The views of a scene show one set of named points, each view turned or mirrored, and shifted as a whole, with a little noise and some points left out.

Scene 1
View 1
<5>: |   5 |   6 |  16 | -34 |  -9 |   6 |  19 |  -4 |   9 | -16 | -22 | -26 | -10 |  -7 |   1 |   0 |  19 |   2 |  13 |   2 |   8 |   1 |  19 |   1 |   7 |  12 |  -1 |   0 |   9 |   4 |  19 |  19 |
<88>: |  14 | -16 |  15 |   9 |  15 |   1 |  -4 |  -9 | -18 |   6 | -22 |  -3 |  -7 |   9 |  11 |  -5 |  11 |   6 |   4 |  -6 |  14 | -14 |  -1 |   0 |   8 |  -3 |  -4 |  11 |   0 | -10 |   5 |  -6 |
<53>: |  12 |   4 |   2 |  19 |  40 |   5 | -10 |  -6 | -26 |  23 |  -7 |   7 | -19 |   3 |   5 |  -3 |  -4 |   2 |   3 | -19 |  10 | -11 |  -2 |   9 |   9 |  -3 |   8 |  13 |  -4 |  -6 |   6 | -27 |
<19>: | -11 |  -9 |  16 |  -5 | -27 |   3 |  -2 |   2 |  18 | -12 |   3 | -14 | -18 | -15 |  -7 |  11 |   4 |  -2 |   3 | -13 | -10 |   4 |  14 |  16 |  24 |   2 |   9 |  -2 |   9 |  -2 |  36 |   6 |
<195>: |  22 |  21 |  -6 |   4 |  56 |   7 |  -2 |  -6 | -36 |  28 | -14 |   3 | -22 |   3 |   9 | -10 |  -2 |   2 |   9 | -15 |  17 | -13 |   0 |   9 |  -3 |   3 |   8 |  14 |  -5 |  -1 |  -2 | -27 |
<142>: |  -1 | -42 |  25 |  36 | -10 |  -3 | -26 |  -5 |  -7 |   2 |  -5 |  11 | -10 |   8 |   6 |   2 |   0 |   4 |  -7 | -18 |   2 | -12 |  -8 |   9 |  24 | -15 |  -1 |  12 |   1 | -19 |  16 |  -9 |
<293>: |  -2 |  12 |   7 | -16 |  -3 |   8 |   7 |   2 |  10 |  -6 |   0 | -18 | -23 | -15 |  -7 |   7 |   3 |  -3 |   8 | -12 |  -5 |   8 |  16 |  16 |  17 |  10 |  13 |  -3 |   9 |   2 |  30 |   1 |
<198>: |  -6 |   6 |  16 | -23 | -19 |   7 |  12 |   0 |  19 | -15 |  -6 | -24 | -16 | -15 |  -6 |   6 |  10 |  -2 |   8 |  -5 |  -2 |   6 |  18 |  10 |  17 |  12 |   6 |  -6 |   9 |   5 |  30 |  12 |
<115>: |   3 |  -3 |  15 | -13 |  -5 |   5 |   5 |  -3 |   3 |  -8 | -11 | -14 | -13 |  -6 |   0 |   1 |   9 |   2 |   6 |  -5 |   3 |   0 |  12 |   9 |  12 |   5 |   2 |   1 |   6 |   0 |  23 |   6 |
<22>: |   8 |   1 |   7 |  -1 |  15 |   5 |  -1 |  -3 |  -9 |   6 | -10 |  -6 | -17 |  -5 |   5 |  -1 |   3 |   0 |   5 | -12 |   7 |  -5 |   8 |   9 |  11 |   3 |   7 |   6 |   3 |  -3 |  15 |  -7 |
<266>: |  12 |   0 |  17 | -23 |  -1 |   7 |  15 |  -7 |  -1 |  -8 | -23 | -21 |  -8 |   0 |   4 |  -3 |  19 |   4 |  13 |   5 |  10 |  -2 |  15 |  -1 |   6 |   8 |  -3 |   2 |   4 |   0 |  13 |  13 |
<4>: | -13 |  -1 |   3 |  23 |  -1 |   3 | -20 |   7 |   6 |   7 |  22 |   4 | -30 | -16 |  -9 |  10 | -16 |  -5 |  -6 | -34 | -14 |   4 |   6 |  28 |  31 |  -6 |  21 |   1 |   5 |  -2 |  38 | -21 |
<67>: |  -2 | -10 |  10 |  16 |   1 |   2 | -15 |  -1 |  -1 |   5 |   7 |   2 | -20 |  -7 |  -2 |   4 |  -7 |  -1 |  -3 | -20 |  -4 |  -3 |   2 |  15 |  21 |  -4 |  12 |   6 |   3 |  -8 |  26 | -14 |
<245>: |  30 |  -5 |  11 |   5 |  46 |   4 |  -1 | -13 | -41 |  19 | -36 |   1 |  -5 |  20 |  19 | -15 |  13 |   8 |  10 |  -1 |  29 | -19 |  -4 |  -7 |  -9 |  -1 | -11 |  18 |  -5 |  -8 | -13 | -15 |
<23>: |   8 |   8 |   1 |   6 |  25 |   5 |  -7 |  -2 | -17 |  15 |  -4 |  -1 | -24 |  -3 |   1 |  -1 |  -4 |   2 |   4 | -17 |   5 |  -5 |   4 |  13 |  11 |  -2 |  11 |   5 |   1 |  -2 |  14 | -17 |
<34>: |  12 |  27 |  -7 |  -8 |  36 |   8 |   4 |   0 | -16 |  16 |  -5 |  -7 | -25 |  -8 |   1 |  -3 |  -2 |   0 |   8 | -15 |   8 |   0 |  10 |  14 |   6 |   7 |  12 |   5 |   3 |   4 |  13 | -17 |
<289>: |  -2 | -13 |  15 |  10 |   1 |   3 | -10 |  -2 |  -2 |   2 |  -2 |  -2 | -15 |  -4 |   2 |   4 |   0 |   1 |   1 | -16 |   0 |  -4 |   5 |  11 |  18 |  -3 |   5 |   5 |   2 |  -7 |  23 |  -6 |
<276>: |   8 |   3 |   4 |   5 |  20 |   6 |  -5 |  -2 | -13 |  10 |  -7 |  -2 | -18 |  -4 |   1 |  -1 |  -1 |   2 |   4 | -13 |   5 |  -7 |   6 |  14 |  10 |   0 |   7 |   8 |   2 |  -5 |  15 | -13 |
<82>: |  14 |   1 |  10 |  -2 |  21 |   3 |   3 |  -7 | -18 |   8 | -21 |  -8 | -14 |   3 |   7 |  -4 |   7 |   2 |   8 |  -7 |  15 |  -9 |   7 |   4 |   5 |   0 |  -1 |   6 |   0 |  -5 |   9 |  -8 |
<147>: |   0 |   3 |   6 |   1 |   7 |   6 |  -3 |   0 |  -1 |   4 |  -2 |  -6 | -20 |  -8 |  -1 |   4 |   0 |  -1 |   3 | -15 |   1 |  -1 |   9 |  14 |  15 |   1 |   8 |   1 |   3 |  -1 |  25 |  -7 |
<127>: |   3 |  20 |   4 | -25 |   3 |   9 |  15 |   0 |   4 |  -6 | -10 | -23 | -20 | -12 |  -4 |   3 |   8 |  -2 |  11 |  -5 |   3 |   5 |  20 |  12 |   8 |  13 |   9 |  -3 |   9 |   4 |  25 |   5 |
<233>: |   6 |  12 |  10 | -13 |   9 |   7 |   8 |  -4 |  -4 |  -1 | -13 | -14 | -16 |  -6 |   2 |  -2 |   7 |   1 |   6 |  -7 |   5 |   1 |  13 |   7 |   9 |   6 |   3 |   3 |   5 |   3 |  18 |   0 |
View 2
<245>: |  13 |  15 |   2 |   0 |  22 | -34 |  22 |   9 |  17 |  -1 |  19 |  16 | -24 | -18 |   5 |  12 |   0 |   5 |   0 | -14 | -31 |  13 | -16 | -25 | -35 | -17 |  12 |   2 |  23 |   2 |  -1 |  -6 |
<67>: |   1 |  -9 |   5 |  -8 |  -1 | -14 |   6 |  -4 |  10 |  15 | -11 |  17 |  22 |  -5 |   0 |   3 |   2 |  26 |  -5 |   4 | -20 | -31 |   2 |  -1 |  27 | -15 |  14 |  -8 |   1 | -25 |   6 |  -6 |
<147>: |   0 | -13 |   9 |  -6 |  -7 |  -5 |   6 |  -7 |  10 |  10 |   4 |   6 |  15 |  -8 |   3 |   1 |   4 |  20 |  -1 |   0 |  -9 | -17 |  -4 |   3 |  17 |  -7 |  11 |  -7 |   0 | -21 |   4 |  -8 |
<23>: |  -1 | -13 |   5 | -10 |  -1 | -10 |   6 |   0 |   6 |  13 |   3 |  13 |  16 |  -5 |   3 |   6 |   5 |  21 |  -3 |   3 | -19 | -23 |  -5 |  -4 |  12 |  -6 |  16 |  -3 |   6 | -23 |   6 | -11 |
<115>: |   0 |  -8 |  16 |   7 | -15 | -11 |  10 | -15 |  24 |   4 |   5 |  -4 |  10 | -10 |  -2 |  -6 |   5 |  18 |  -1 |  -7 |   1 |  -9 |  -5 |  12 |  16 | -18 |   6 | -16 |  -5 | -13 |  -3 |  -5 |
<82>: |   7 |   0 |   7 |   0 |   4 | -16 |  14 |  -3 |  16 |   4 |  10 |   5 |  -4 | -13 |   4 |   5 |   4 |  13 |   1 |  -7 | -13 |  -3 | -11 |  -8 |  -7 | -11 |  11 |  -5 |   8 |  -8 |  -1 |  -6 |
<4>: |  -9 | -26 |   5 | -16 |  -6 |   2 |   0 |  -6 |  -1 |  21 |  -7 |  16 |  36 |   1 |   5 |   5 |   4 |  28 |  -2 |  12 | -13 | -40 |   1 |   3 |  35 |  -1 |  17 |  -6 |  -3 | -35 |  13 | -13 |
<22>: |   2 |  -6 |   8 |  -2 |  -1 | -13 |  10 |  -4 |  13 |   9 |   6 |   6 |   9 |  -9 |   3 |   2 |   5 |  18 |  -1 |  -3 | -12 | -12 |  -8 |  -3 |   6 | -10 |  12 |  -5 |   5 | -17 |   3 |  -8 |
<5>: |   4 |  -7 |  20 |  13 | -24 |  -7 |  12 | -22 |  29 |  -3 |  17 | -20 |   5 | -17 |   1 | -13 |   4 |  12 |   1 | -11 |  13 |   6 | -10 |  20 |  11 | -18 |   2 | -16 | -11 |  -6 |  -7 |  -4 |
<19>: |  -3 | -12 |  17 |   4 | -23 |  -5 |   6 | -22 |  21 |   8 | -10 |  -3 |  26 |  -5 |  -4 |  -9 |   4 |  28 |  -3 |   0 |   3 | -23 |   6 |  21 |  40 | -21 |   6 | -22 | -17 | -23 |   2 |   0 |
<276>: |   4 |  -8 |   5 |  -7 |   3 | -13 |   8 |  -1 |   7 |  11 |   5 |  11 |   9 |  -8 |   5 |   4 |   4 |  17 |  -1 |  -1 | -17 | -15 |  -7 |  -7 |   4 |  -9 |  14 |  -4 |   6 | -17 |   5 |  -7 |
<88>: |   9 |  10 |   4 |   2 |   8 | -29 |  18 |  -2 |  21 |   2 |   1 |  15 |  -4 | -11 |  -3 |   4 |   1 |  17 |  -4 |  -9 | -23 |  -7 |  -4 | -11 |  -2 | -22 |   8 |  -8 |   8 |  -8 |  -1 |   0 |
<233>: |   4 | -11 |  15 |   1 | -12 |  -7 |   7 | -12 |  14 |   5 |  15 |  -4 |   9 | -14 |   4 |  -2 |   5 |  14 |   0 |  -4 |   0 |  -6 | -10 |   6 |   5 |  -9 |   8 |  -8 |  -2 | -14 |   1 |  -9 |
<195>: |   4 | -10 |   0 | -13 |  19 | -12 |  10 |  12 |  -4 |   8 |  23 |  18 |  -6 | -13 |  15 |  17 |   3 |   7 |   3 |  -1 | -25 |  -3 | -21 | -24 | -28 |   4 |  17 |  12 |  25 | -13 |   5 | -17 |
<289>: |   3 |  -5 |   7 |  -4 |  -4 | -19 |  10 |  -7 |  18 |  10 |  -7 |  13 |  15 |  -5 |  -1 |   0 |   0 |  23 |  -5 |   0 | -17 | -21 |   0 |   1 |  21 | -18 |  12 | -11 |   1 | -20 |   4 |  -2 |
<127>: |  -2 | -19 |  17 |   3 | -22 |   5 |   4 | -17 |  12 |   4 |  19 | -15 |  13 | -13 |   8 |  -9 |   6 |  12 |   1 |  -4 |   7 |  -4 | -10 |  18 |  12 |  -4 |   8 | -10 |  -9 | -15 |  -2 | -11 |
<198>: |   0 | -15 |  18 |   9 | -26 |   0 |   5 | -26 |  25 |   4 |   7 | -18 |  19 | -10 |   0 | -15 |   6 |  19 |   0 |  -6 |  13 |  -9 |  -4 |  25 |  28 | -15 |   2 | -20 | -16 | -13 |  -2 |  -7 |
<34>: |  -1 | -20 |   8 |  -9 |   1 |   1 |   5 |   1 |  -2 |  10 |  22 |   4 |   9 | -13 |  14 |   5 |   5 |   9 |   3 |   0 | -13 | -10 | -16 |  -6 |  -8 |   7 |  15 |   2 |  11 | -19 |   7 | -17 |
<293>: |  -4 | -20 |  14 |  -1 | -21 |   4 |   1 | -18 |  13 |  10 |   9 |  -9 |  22 | -10 |   5 |  -9 |   5 |  18 |   3 |  -1 |   5 | -17 |  -5 |  16 |  23 |  -6 |  11 | -11 |  -9 | -20 |   2 | -12 |
<266>: |   7 |   1 |  17 |  13 | -14 | -15 |  14 | -17 |  28 |  -3 |  15 | -15 |  -2 | -15 |   0 |  -8 |   5 |  12 |   1 | -13 |   3 |   7 |  -9 |  10 |   2 | -19 |   5 | -15 |  -5 |  -2 |  -8 |  -4 |
View 3
<5>: | -18 |   0 |  16 | -17 | -27 |   3 |   7 |   0 |  -3 |  16 | -24 |  -7 | -19 |  -6 |  -4 |  -1 | -10 |   0 | -12 |  10 |   3 |  16 |  -6 | -20 |  -9 |  14 |   4 |  14 |   8 | -20 |   5 |  21 |
<142>: |  -8 |  10 |  22 |  -4 |  20 | -18 |  21 |   8 |  14 | -34 |   3 |  13 | -15 |  33 |  18 | -15 |   4 | -10 |   4 | -45 |  28 |  25 |  12 | -30 |   2 |  28 | -17 | -19 |  22 |  -8 |  -5 |   4 |
<276>: |  -4 |  -8 |  14 |   2 |  14 |  -4 |   9 |  -9 |   6 |   2 |   2 |   9 |   0 |   3 |  -9 | -12 |   1 | -14 |   0 | -11 |  17 |  10 |  17 | -12 |   0 |  20 |   2 | -16 |   6 |  -7 |  -6 |   1 |
<4>: |   4 | -18 |  14 |   5 |  28 |   2 |   3 |   5 |  23 |  -7 | -26 |  -2 |   5 |   6 | -27 | -31 |   0 | -12 |  14 | -23 |  26 |  19 |  38 | -20 |   7 |  37 |  13 | -18 |  13 | -21 |  -3 |  19 |
<266>: | -18 |   6 |  14 | -16 | -22 |  -3 |  10 |  -6 |  -4 |  14 |  -7 |   2 | -18 |  -3 |   1 |   3 |  -6 |  -4 | -15 |   3 |   6 |  11 |  -7 | -18 |  -9 |  11 |  -2 |   6 |   6 | -13 |   0 |  13 |
<22>: |  -7 |  -6 |  16 |  -3 |   6 |  -4 |   9 |  -5 |   4 |   3 |  -3 |   7 |  -2 |   4 |  -7 | -11 |   0 | -12 |  -1 | -12 |  14 |  10 |  13 | -15 |  -1 |  18 |   1 | -11 |   7 |  -9 |  -4 |   4 |
<34>: |  -1 | -17 |  11 |   6 |  10 |   4 |   3 | -14 |   2 |  19 |   2 |  10 |   9 |  -9 | -23 | -13 |  -2 | -18 |  -2 |  -1 |   8 |   1 |  23 |  -3 |   0 |  14 |  12 | -15 |  -2 |  -2 |  -7 |  -1 |
<115>: | -15 |  -2 |  16 | -10 | -10 |   0 |   9 |   0 |   4 |   5 | -20 |  -1 | -12 |   0 |  -8 |  -8 |  -5 |  -4 |  -5 |  -5 |  14 |  18 |   5 | -20 |  -6 |  20 |   1 |   1 |   8 | -18 |   1 |  15 |
<82>: |  -8 |  -6 |  14 |   0 |   7 |  -7 |  10 | -16 |   0 |  11 |  12 |  14 |   0 |  -3 |  -7 |  -5 |   0 | -19 |  -6 |  -6 |   8 |   2 |  11 |  -7 |  -5 |  11 |   0 | -15 |   2 |   4 |  -8 |  -6 |
<53>: |  -1 |  -8 |  18 |  10 |  28 |  -7 |  10 | -15 |   6 |   0 |  22 |  22 |   6 |   5 |  -8 | -15 |   4 | -23 |   2 | -21 |  14 |   1 |  22 |  -7 |   2 |  17 |  -3 | -28 |   4 |   5 | -11 | -15 |
<245>: | -10 |   5 |  17 |   1 |   4 | -13 |  16 | -25 | -13 |  11 |  44 |  29 |  -2 |   1 |  12 |   6 |   3 | -21 | -16 |  -9 |   0 |  -6 |  -3 |  -2 | -10 |  -1 | -15 | -23 |  -1 |  18 | -10 | -28 |
<233>: | -10 |  -7 |  14 |  -3 |  -4 |   0 |   6 |  -5 |   1 |  14 | -10 |   2 |  -5 |  -2 | -13 |  -9 |  -5 |  -9 |  -4 |   0 |   8 |  10 |   9 | -14 |  -3 |  17 |   5 |  -3 |   4 | -13 |  -2 |  11 |
<293>: |  -9 | -12 |  14 |  -6 |  -2 |   5 |   3 |   2 |  10 |  10 | -31 |  -7 |  -4 |  -4 | -22 | -16 |  -7 |  -3 |   1 |   0 |  15 |  17 |  17 | -19 |  -1 |  25 |  11 |   2 |  10 | -23 |   4 |  24 |
<147>: |  -7 |  -8 |  15 |  -1 |   8 |  -1 |   6 |  -1 |  11 |   0 | -13 |   2 |  -2 |   4 | -14 | -15 |  -2 |  -9 |   2 | -13 |  17 |  16 |  19 | -17 |   2 |  24 |   4 |  -9 |  10 | -13 |  -4 |  11 |
<127>: | -10 | -12 |  12 |  -7 | -11 |   6 |   1 |  -4 |   2 |  21 | -24 |  -5 |  -5 |  -9 | -21 |  -8 |  -8 |  -6 |  -5 |   6 |   5 |  15 |   9 | -16 |  -2 |  18 |  12 |   4 |   7 | -20 |   2 |  19 |
<67>: |  -4 |  -7 |  16 |  -1 |  22 |  -5 |  11 |   3 |  15 | -11 | -12 |   5 |  -3 |  12 |  -9 | -20 |   1 | -11 |   8 | -27 |  25 |  18 |  21 | -22 |   4 |  30 |   0 | -17 |  12 | -15 |  -3 |  11 |
<23>: |  -3 | -11 |  15 |   7 |  18 |  -3 |   6 | -10 |   8 |   4 |   4 |  12 |   6 |   1 | -12 | -15 |   2 | -16 |   2 | -13 |  13 |   7 |  23 |  -9 |   1 |  19 |   4 | -20 |   4 |  -7 |  -8 |  -1 |
<289>: |  -8 |  -3 |  17 |  -3 |   8 |  -8 |  11 |   0 |  11 |  -9 |  -9 |   4 |  -7 |  12 |  -3 | -15 |   1 |  -8 |   3 | -22 |  21 |  17 |  15 | -19 |   0 |  24 |  -1 | -12 |  12 | -14 |  -3 |   9 |
<198>: | -14 |  -5 |  14 | -12 | -16 |   6 |   6 |   6 |   6 |  11 | -35 | -14 | -15 |  -2 | -14 |  -8 |  -8 |   0 |  -2 |   1 |  15 |  20 |   5 | -24 |  -3 |  24 |   8 |  11 |  10 | -29 |   4 |  29 |
View 4
<289>: |  -5 |   9 |  -3 | -10 |   0 |  -8 | -18 |  18 |  15 |   0 |  18 | -19 |   4 |  -2 |  -2 |  -7 |  -1 |  -4 |  -1 |   8 | -14 |  -8 |  10 |  19 |   9 |   3 |   0 |  -8 |  11 | -15 |   5 |   0 |
<276>: | -15 |   8 |  -1 | -10 |  -8 | -12 | -10 |  18 |   7 |   6 |  18 | -12 |  -3 |   0 |   4 |  -8 |   1 |   2 |   5 |   6 | -19 | -10 |   8 |  18 |   0 |  -1 |  -1 |   0 |  -2 |  -2 |  12 |   2 |
<67>: |  -5 |  19 |  -2 |  -9 |  -7 |  -9 | -19 |  20 |  16 |   5 |  25 | -22 |   3 |   1 |   3 | -16 |   1 |  -6 |  -2 |   1 | -16 | -12 |   8 |  29 |   8 |   2 |  -5 | -10 |  12 | -17 |   5 |  -1 |
<23>: | -18 |   9 |   0 |  -8 | -13 | -14 |  -8 |  19 |   1 |  11 |  21 | -10 |  -5 |  -1 |   5 | -12 |   2 |   0 |  10 |   4 | -20 | -11 |   8 |  17 |  -5 |   1 |  -4 |   3 |  -3 |   2 |  16 |   2 |
<22>: | -15 |   4 |   1 |  -8 |  -5 |  -8 | -11 |  17 |  11 |   6 |  16 | -17 |  -5 |  -5 |  -4 |  -6 |   0 |   1 |   5 |  10 | -17 |  -8 |   9 |   9 |   0 |   2 |   2 |  -2 |  -1 |  -4 |  10 |   2 |
<198>: | -13 |  -1 |   7 |  16 |   9 |   5 | -18 |  14 |  34 |   8 |  10 | -38 | -19 | -29 | -22 |  -8 |   6 |   2 |  -4 |  18 | -16 |   5 |  14 |  -7 |   4 |  -8 |   9 | -15 |   6 | -22 |  -8 |  -7 |
<147>: | -13 |  11 |   3 |  -1 |  -5 |  -7 | -15 |  18 |  13 |   8 |  19 | -22 |  -6 |  -8 |  -3 | -12 |   4 |  -1 |   3 |   9 | -18 |  -7 |  10 |  13 |   1 |  -1 |   1 |  -8 |   4 | -10 |   6 |  -1 |
<142>: |  11 |  11 | -11 | -32 |   3 | -15 | -18 |  23 |  15 | -17 |  20 | -20 |  30 |  16 |   1 |  -2 | -11 | -13 | -10 |   3 | -11 | -14 |   7 |  34 |  23 |  17 |  -4 | -13 |  21 | -22 |   4 |   1 |
<127>: | -21 |  -1 |   8 |  13 |   1 |   0 | -12 |  14 |  21 |  14 |  14 | -27 | -25 | -28 | -16 |  -8 |   8 |   4 |   7 |  14 | -18 |   1 |  13 |  -5 |  -5 | -10 |   8 |  -4 |  -4 |  -7 |   0 |  -3 |
<53>: | -16 |  12 |  -4 | -22 | -17 | -21 |  -2 |  21 | -10 |   5 |  22 |  -2 |   4 |  12 |  12 |  -6 |  -1 |   0 |  12 |   2 | -20 | -19 |   6 |  23 |  -6 |   5 |  -4 |   9 |  -5 |   9 |  23 |   6 |
<293>: | -23 |   8 |  10 |  18 |  -6 |   2 | -16 |  16 |  23 |  19 |  15 | -31 | -31 | -29 | -10 | -17 |  12 |   6 |   5 |   9 | -22 |  -1 |  14 |   1 |  -5 | -11 |   5 |  -5 |  -2 |  -8 |   0 |  -3 |
<5>: | -14 | -15 |   6 |   8 |  14 |   2 | -11 |  13 |  28 |   3 |   5 | -29 | -16 | -32 | -24 |   3 |   6 |   3 |   3 |  26 | -14 |   6 |  17 | -21 |   4 |  -4 |  13 |  -4 |  -2 | -10 |  -4 |  -6 |
<195>: | -28 |   2 |   1 | -19 | -23 | -21 |   5 |  19 | -18 |  11 |  16 |   8 |  -7 |   8 |  15 |  -3 |   2 |   7 |  22 |   9 | -25 | -18 |   2 |  10 | -16 |   4 |  -4 |  18 | -18 |  27 |  31 |   9 |
<233>: | -20 |   1 |   3 |   2 |  -1 |  -4 |  -9 |  16 |  15 |   9 |  12 | -22 | -14 | -18 | -11 |  -6 |   5 |   4 |   6 |  13 | -18 |  -3 |  11 |  -1 |  -4 |  -4 |   5 |  -1 |  -3 |  -3 |   4 |  -2 |
<88>: |  -6 |  -9 |  -6 | -27 |   2 | -16 |  -3 |  18 |   3 | -11 |   9 | -10 |  13 |   5 |  -3 |   6 |  -5 |  -3 |   4 |  17 | -14 | -10 |   8 |   6 |   7 |  13 |   3 |   2 |   0 |   1 |  12 |   3 |
<115>: | -14 |  -4 |   2 |   0 |   6 |  -3 | -13 |  16 |  23 |   1 |  10 | -28 |  -9 | -18 | -17 |  -4 |   3 |   0 |  -1 |  17 | -16 |  -2 |  12 |  -2 |   4 |   0 |   7 |  -6 |   3 | -11 |  -1 |  -3 |
<19>: |  -4 |  12 |   3 |   8 |   7 |   3 | -25 |  16 |  35 |   2 |  17 | -39 |  -7 | -20 | -15 | -14 |   5 |  -4 |  -8 |   9 | -15 |   1 |  14 |  11 |  12 |  -3 |   5 | -21 |  16 | -31 | -11 |  -7 |
<82>: | -16 |  -8 |  -2 | -15 |  -2 | -13 |  -2 |  16 |   2 |   0 |  11 | -11 |   1 |  -3 |  -3 |   2 |  -2 |   1 |   8 |  17 | -16 |  -9 |   8 |  -1 |  -1 |   6 |   3 |   6 |  -6 |   6 |  13 |   2 |

In a view up to two points have been moved. Name them for each view, in the order of its rows, or write -.
view 1 | <4>
view 2 | <23>
view 3 | <82>
view 4 | <293>
